A landscape with many valleys, sampled at points; each row gives a point and its height.
A ball rolls from a point to whichever of its 2 nearest points has the largest drop for the distance, and stops where none of them is lower. Distance is the straight distance between rows; heights are no part of it.
j585 h=0.86: [  4 -42  -6  13  25 -25 -43  12  44 -72 -16 -44  25  -1 -55  52  -3  22
  -7  -3 -12   5 -26 -30 -21]
j118 h=4.70: [-56 -12 -10   3  28 -22   7  39 -33  12  68 -25  -1  18  -8  40  -9  29
  10  18  35 -21  62  38  14]
j35 h=4.64: [ 35  29   3 -53 -16 -39   1 -22 -32  -4 -34  51  51 -62  11 -49  10 -28
 -18  51 -18  -1 -35   5 -53]
j800 h=3.27: [-20  25 -29 -75 -13 -13 -15 -13  11 -46  49  39   1  27   7 -26  31  31
  17  35  -8  25 -42   2 -10]
j521 h=2.22: [ -3   3  62  34  43  28  22  29 -27  -9 -14 -54  16  20   4  -3 -16   8
  -6 -50 -18  29 -22  10  -5]
j856 h=6.66: [-38  50  -7  26  19 -34  16 -29 -50  18  35 -27  26  -4  -7  -4  45  -6
 -18  41   2  81  60  13 -57]
j924 h=7.86: [ -1  24  -4  16 -25 -22  16 -19  13 -10   6 -38  90 -18  -1  -1  36  -4
  -3  37 -19  21 -35  -8 -42]
j288 h=5.85: [ 28  32   3   2 -14 -52 -24  16  -9   6  67  -9  14 -25   0  14 -13  16
 -11   9  11  71  22  24  -2]
j234 h=5.33: [ -3  35  23 -32 -23 -66   7  -8 -39  21  42  40  50 -30 -10 -20  -9  -5
   3   2  -9  42   0   9 -46]
j942 h=3.97: [-23 -29 -60  40  -2 -10 -15   6   7  17  60 -36  10   8 -42  21   1 -19
  21  16  -7  46  90  -9  26]
j708 h=2.41: [ 57 -43  33 -10   6  21 -29 -24   1 -46  35   2 -33  22 -55   8 -18  -3
  27  -3 -20  -7 -32 -67  34]
j504 h=5.75: [ 10 -78 -12  -4   9  -3 -20 -27 -27   0 -82 -10 -54  31 -14  12 -20 -20
  -9 -50  28 -50  33 -14  -9]
j725 h=5.32: [-24  77 -58  14 -24   2  45  -9 -15  48  69   0  13 -21  -2  58  18 -27
  25  -3  -8  48  34   7 -12]
j567 h=6.33: [  -3 -102   35  -17   44  -41   56   19   27  -56   49    4   12   28
  -29   29   -3   19    6    1   -6   17  -24  -41   37]
j57 h=5.63: [  7 -46  22 -56  40   9   0  38 -13 -72  26   9   7 -13 -18 -22 -12  15
 -43  58 -19  15 -46 -18   9]
j245 h=6.29: [-13   9  -7   5 -20 -62  38 -40  -2 -13  78 -27  33 -31  13  11  34  -5
 -21  43  26  91  57   6  -8]
j134 h=7.09: [-13  32  18  11  -7  12  -3 -38   1  59 -78  23  -4 -18  50 -24  52  32
  17  32 -10  -7  32 -14 -19]
j888 h=5.38: [ 45 -67 -14 -27  22 -27 -25 -15 -11 -10  -9  16 -24  26 -28  47 -13  32
 -13 -58  12 -39  16 -54  -4]
j354 h=3.72: [-32  37  28 -17 -70 -16  29 -20  -9  43 -76  -9 -37 -35  24 -31  19 -31
  -6 -22  21 -22  -1  47 -48]
j559 h=5.81: [ 30  24   7   1 -65  48 -56   5  72 -64 -43  37  -7 -29 -22 -23  11  -9
 -21  -3  43  -3 -25  33 -38]
j39 h=5.86: [-42  47  48  41 -15  11 -10  14   4  56  57 -15  41  21 -24 -23  16   8
  37 -16 -18  -5  44  13 -33]
j405 h=6.90: [ -7 -77 -27  21  10  -3  17  -1   6 -17  10 -22  21  44 -17  26 -62 -40
 -44 -42  20 -21 -51 -16  13]
j138 h=2.35: [-59 -11 -40 -31   7 -37   1 -26  11  -6  22 -19  16  25  17 -14  -2  12
  12  41 -28  26 -11 -36  26]
j535 h=2.60: [ 12 -28  -9  45  -8 -39   0  47 -26  32   9  -7 -51  -1  -2  -7  -6  -5
  32  35  -2  14 -32   7  29]
j543 h=6.00: [ 15 -57  51 -36  14 -29  27  18  19 -33  62   3  52  -5  -2 -26  23  25
   2  61 -24  32 -15 -27  26]
j346 h=4.28: [-15  65   2 -12 -67 -27   6 -25   0  14 -35  40 -39  -9 -13 -81  32 -54
  27 -33  12  -1 -45  36 -48]
j953 h=5.34: [-11 -11  52  38  13  -8 -20 -27   9 -12  68 -50  30  49 -34 -27   0  14
  32  28 -26  -9  25   2 -10]
j955 h=1.75: [-36 -24  53  34  82  11  36   0 -21  -4 -11 -31 -12  42 -16  59 -50  10
  16 -63  -7   3   5 -37   9]
j755 h=4.54: [  0 -86 -61  29  45 -32  23 -17 -10   4  56 -11 -24  13 -48  54  -2  16
  -2   3 -24  33  96 -27  -7]
j277 h=5.05: [ 11 -30  58  21  27   0  44  20  -2  15  68   3 -17  13  14  49   8  78
  -4  -9 -23  39  -4   3  -4]
j638 h=5.35: [ 36 -50  10   6  60   3  44  12 -41  -7   1 -15   2   6  22  45   6  51
 -11  32 -30  10 -18  -4  -6]
j785 h=2.97: [ 51   2  29 -10 -10  13 -45  26  -7 -27  39 -11 -68  26 -40   3  34 -17
  -1 -10 -16  19 -36   2   9]
j963 h=3.30: [ 45  14  22  19   2 -23  10   8 -31  -3  -3  10 -25 -32  10 -18 -15 -11
  23  78 -23  18 -80   0 -25]
j815 h=6.21: [-15 -26 -18 -23  39  32 -16 -26 -13 -11 -33 -11 -28  53  -6 -57  -6   7
  35 -44 -40 -24  23 -24  37]
j271 h=5.44: [ 59 -14   0 -53 -32  57 -63  19  44 -75 -18  40 -14  -1 -22  -2  12 -21
 -13 -17  23 -25  -9  10  23]
j756 h=3.36: [ 28 -22   7  24  -4 -31 -41 -17 -35  -6   7 -42 -19   7  15  33 -58 -29
 -40  40  41  -4 -24   5  16]
j969 h=7.31: [ 26  38 -25 -12 -69  16 -10 -28  14  -4 -19  10  26   0  29 -58  32 -48
 -24 -20  51  23 -33   9  30]
j867 h=6.01: [-26  61 -53  33 -19 -22  46 -24 -43  76  29  32  -6 -25  17  -9  12   8
  15  19 -19  29  -5  -1 -55]
j766 h=6.65: [  7 -36  -2  23 -39   8 -44 -14  -2  19 -53  12 -13 -27  27 -32   6  56
  19  28   4  16   7 -11  -9]
j538 h=3.09: [-33 -23 -37  -1  27  46  12  16  20  38 -52  15  -8 -33  -6  25 -30  45
  27 -75 -18 -24  70 -42  30]
j733 h=3.33: [-28 -17  10 -23 -53  23  18  -3  14  18 -54 -30  25 -37  37 -35  16  26
 -45 -30  -9 -16 -38 -17 -15]
j319 h=4.61: [ 24 -30  21 -25   2  13 -56   8 -10 -56  10 -49   7  -7 -41  -7 -27 -17
 -83   0  14 -83 -17 -33  -1]
j935 h=7.45: [ 29  58 -11 -14 -26   2  19 -32 -19   3  10   3  86   8  16 -52  61 -36
 -27 -16  -2  26 -22   3 -15]
j278 h=6.08: [ 16 -16  13 -51  20 -19  -1  21  13   4  43  -3  28  31  12  24   3  21
  17   1 -42 -56  11   0  48]
j452 h=1.04: [-61  10  38  -8  16 -10  40   0  -4  22  35 -22 -28  22  11  46 -60 -18
  36 -19 -30  11 -23 -19  20]
j246 h=6.05: [-39 -13 -31   2  18  22   6   8   0  19 -40  24 -29  25  38  23 -34 -20
  29 -23  58 -26  31  -1  79]
j576 h=4.00: [-20  19 -15 -18 -22  -2 -17  -8  30 -16  28  60   7  15  13  11 -19  40
  52  -6  -1  73 -25  19 -25]
j525 h=2.50: [-17  74  15  44  19   0  -5  -7 -10  78   1   5 -39  -4  43 -12 -29 -31
   3  19  12 -24  33  -2  39]
j676 h=5.06: [ 19  10  28 -45  11  52 -63  56  22 -91 -10  17  -2 -13 -40  -4 -19 -31
 -67  13   8 -51 -11   3 -13]
j736 h=3.10: [ 31 -17  15 -15 -14  24 -25  16  27  15 -46 -16  -4   3   2  48  17 -11
  -6 -61 -33 -43  37  32  -5]
j124 h=4.93: [-34 -37  20   9   3  -8  11 -26   2 -34  90 -43   8  81 -29   3  21  -5
  15 -19  32  14  27   7  37]
j114 h=3.92: [ 53 -24 -19   1  -6   9 -26   0   0 -53 -22   0 -30 -24  14 -28 -60 -10
 -39  23  62 -40 -43   5  51]
j73 h=3.70: [-11  24  34   6 -28  13 -14 -27 -38  65  29  -2 -27  19  40 -18  36  36
 -42 -19  10  36  14 -27  11]
j257 h=3.05: [ 12  18   4 -24 -61 -15   3 -46  20  -8 -74  -5   8 -36  15 -46  10 -14
   5  50  18 -64  -5  53 -53]
j717 h=3.98: [ 23   3  18  -9 -26 -40 -61  13   4 -29  42 -32  28 -19 -14  13 -25 -35
 -80  58  18 -16 -26  10 -24]
j385 h=2.73: [ 22 -31  27  -9 -16  40  12  28 -31 -26 -26 -32  -9 -15   6 -13   9  11
 -54 -35  25   1 -57   7   0]
j393 h=4.09: [ -1  33  41 -33 -54  15  -6  -2  24 -16   8  27  43 -48  -2 -40  41  37
 -57  -4   7  -5 -64 -49 -37]
j290 h=2.34: [-69 -46   0  -5   3  25  32  37   6  50  19   6   6 -29 -13  66 -17  47
  24 -33 -17   7  49 -41  13]
j599 h=5.57: [ 38  10   6 -63  10  40  36   5  16 -33 -48  24 -22 -15  33 -63  25 -36
 -42  25 -26 -15 -66   0  26]
j649 h=3.64: [ 12 -11 -32  29  16  31  26  60  16  31 -71 -15 -29   2  -5  31  46 -31
  29 -41 -20 -39  54  52  16]
j905 h=1.71: [ 26 -67   4  -2   3  27 -45 -12  10 -76 -47 -10 -13  11 -74  17  -9 -14
  31 -17  -2  -8 -33 -46 -22]
j843 h=4.53: [-14 -46  -9  21  30 -22  14  25 -24 -39  52 -25 -31  69 -69  15  16  -6
  69 -47  13  -4   6  -2  25]
j3 h=4.55: [-36  61 -30  13  -1   9  -2  55  -3  82  36  21  11 -31   7  45  12 -25
   1  10  11  -2  59  31  -7]
j607 h=6.89: [-34  44 -40   1 -62 -29 -13 -13 -31  37 -16  13 -14 -10  36 -29   8 -36
  15   2  63  45  -3   5  24]
j939 h=7.05: [-10  88   9   6  19   0   2   6 -50  12 -17 -38  37  -8  22 -19  44 -15
  -7 -25  15  44  32  20  -5]
j980 h=4.99: [ 51 -61 -31  24  45  11  -2 -26 -18  36  13  20  -2  27 -13  76 -25  36
 -19 -35  -2  -5  84 -53  11]
j973 h=3.49: [ 24  30 -38   8  19   9 -11   2 -22 -36 -12 -47 -52  28 -13  19  12 -15
  20 -42 -11  12 -22  30   8]
j911 h=5.64: [ -3 -30 -52   5  15  34  20 -18 -58  12   3  -4 -15  12  19  37 -54  19
  29 -13  34 -36  35   7  26]
j316 h=3.15: [  3   3  34  26  11   2 -27  -7 -28  66  19 -34 -26  35  27  -6 -10  -8
 -45  -4  -9 -36  33 -11  36]
j765 h=3.84: [-17  61 -25  -8 -26 -41  27 -44   1  18 -61  31  67 -32  23 -38  12 -34
  27  23  -5 -35  -5  33 -56]
j311 h=5.00: [ 10  37  18 -29 -18 -42  32  -5  89   0 -87  67 -37 -30  28 -39  -8 -14
  29  12 -10   5 -13  54  -9]
j391 h=3.90: [ 30  53  37  41 -18  10   4 -29   8 -38 -36  34   4 -37  -8 -52  -7 -40
  -3  50  24   8 -94  -4 -51]
j60 h=6.43: [-87   1  -6  -4  -9  20   4   9 -27  42   4  22 -19  34  33  11   2 -17
  17  11  54  35  17  -5  38]
j753 h=5.19: [ 14   4  17 -75   0  12 -14  29   3 -25  -8  26  39 -16  16 -60 -24 -24
 -45  30 -32 -13 -42  22 -28]
j229 h=6.61: [  3 -73   2 -23  17 -26  -7  17  30 -29  28  -1  31  59  -1  38   4 -25
 -52  -3  15  22 -27 -20  48]
j291 h=5.88: [ 14   0 -15 -49  22  27  15   6   8 -35 -50  -8   4  10  26 -58  39  15
  24 -17 -36  -4 -32 -11  48]
j401 h=4.41: [ 27  79  43  34 -30   7  -7 -40 -21 -41 -24  93   6 -59 -47 -80  10 -40
 -51   7  35 -31 -65 -10 -75]
j865 h=3.71: [-21  54 -21  34  30  46  26  -6  50  52 -39  -2 -24 -35  39  16 -43  24
   8 -54 -20 -45  55   6  34]
j966 h=3.19: [-25 -51 -63  18   0   5   7  -4  -6   7   4 -43  15   6 -23 -30   5  -9
  13  -6 -41  51   9 -43  33]
j529 h=6.22: [ 18 -23 -14  19 -10  23 -41 -10  39 -60 -69  15 -16 -26   7 -32  15  46
 -19  46  25 -11 -52   2 -22]
j523 h=4.31: [-52  50 -22  34  57  72  23  35  58  65 -45  28  -8 -33   9  16 -12 -40
   2   7  -2 -47  55  44  -6]
j792 h=1.83: [ 26 -33 -39  52  16 -30 -40  40  45  -7 -39  -8 -10   7 -18  13   3  -3
  22  14 -30  14 -16  13   8]
j349 h=1.37: [-72  15  20 -13  33 -15  51 -23   2  18  38 -26   8 -19  15  30 -13  36
  21  16 -28  28  32 -48  18]
j300 h=6.64: [-47  29 -38  30 -22  53  28 -25 -22  61 -20  18   7 -23  35 -18   9  18
  22  29   9 -24  37  11 -30]
j569 h=5.16: [-37 -42 -53  14  64  18  48  -2 -57  -3  62 -19   4  34 -34  32   1  51
  16 -10  37 -45  77  -7   9]
j143 h=5.71: [ 45 -36  15 -45  55 -37 -36  41  11 -31  21  17 -40  30 -20  25  17  46
 -28 -27 -17 -60 -15 -26  27]
j837 h=4.62: [ 30  68  17  -9 -31  -9   7   1  48 -10 -36  70 -18 -30  19  -8   6  17
  55 -33  -6  28 -48  42 -38]
j208 h=4.63: [-11   2   6  32  12  -5 -19  -9  55  22  33  31   7  23  22  68 -19  75
   7  -2 -13  34   4   2 -17]
j716 h=2.40: [ 50  -7   0  12 -17  12  -4 -29  50   0 -55 -11  -4 -13  21 -26 -30 -20
 -10  28 -20 -58  -3  39   0]
j728 h=3.74: [  8  40  21  -8 -24 -13  -9  43   6  40 -20   2  35 -28  24  28  -2  -1
   5 -24 -10 -17  29  56 -36]
j176 h=1.65: [ 63  24   1  23 -25  -7   7  -3 -16  52  -5  18 -18 -18  53 -24 -57 -48
   4  30   3 -22   5  44  31]
j895 h=4.03: [ -6  17 -19  38  18  24   8  23 -16  -6  14 -40  -9  42 -35  56  15 -25
  82 -24  -8  -4  18  19  27]

For each start below, name the point where the ball stops.
j766 => j756
j543 => j176
j939 => j176
j980 => j452
j277 => j452
j291 => j176
j953 => j585
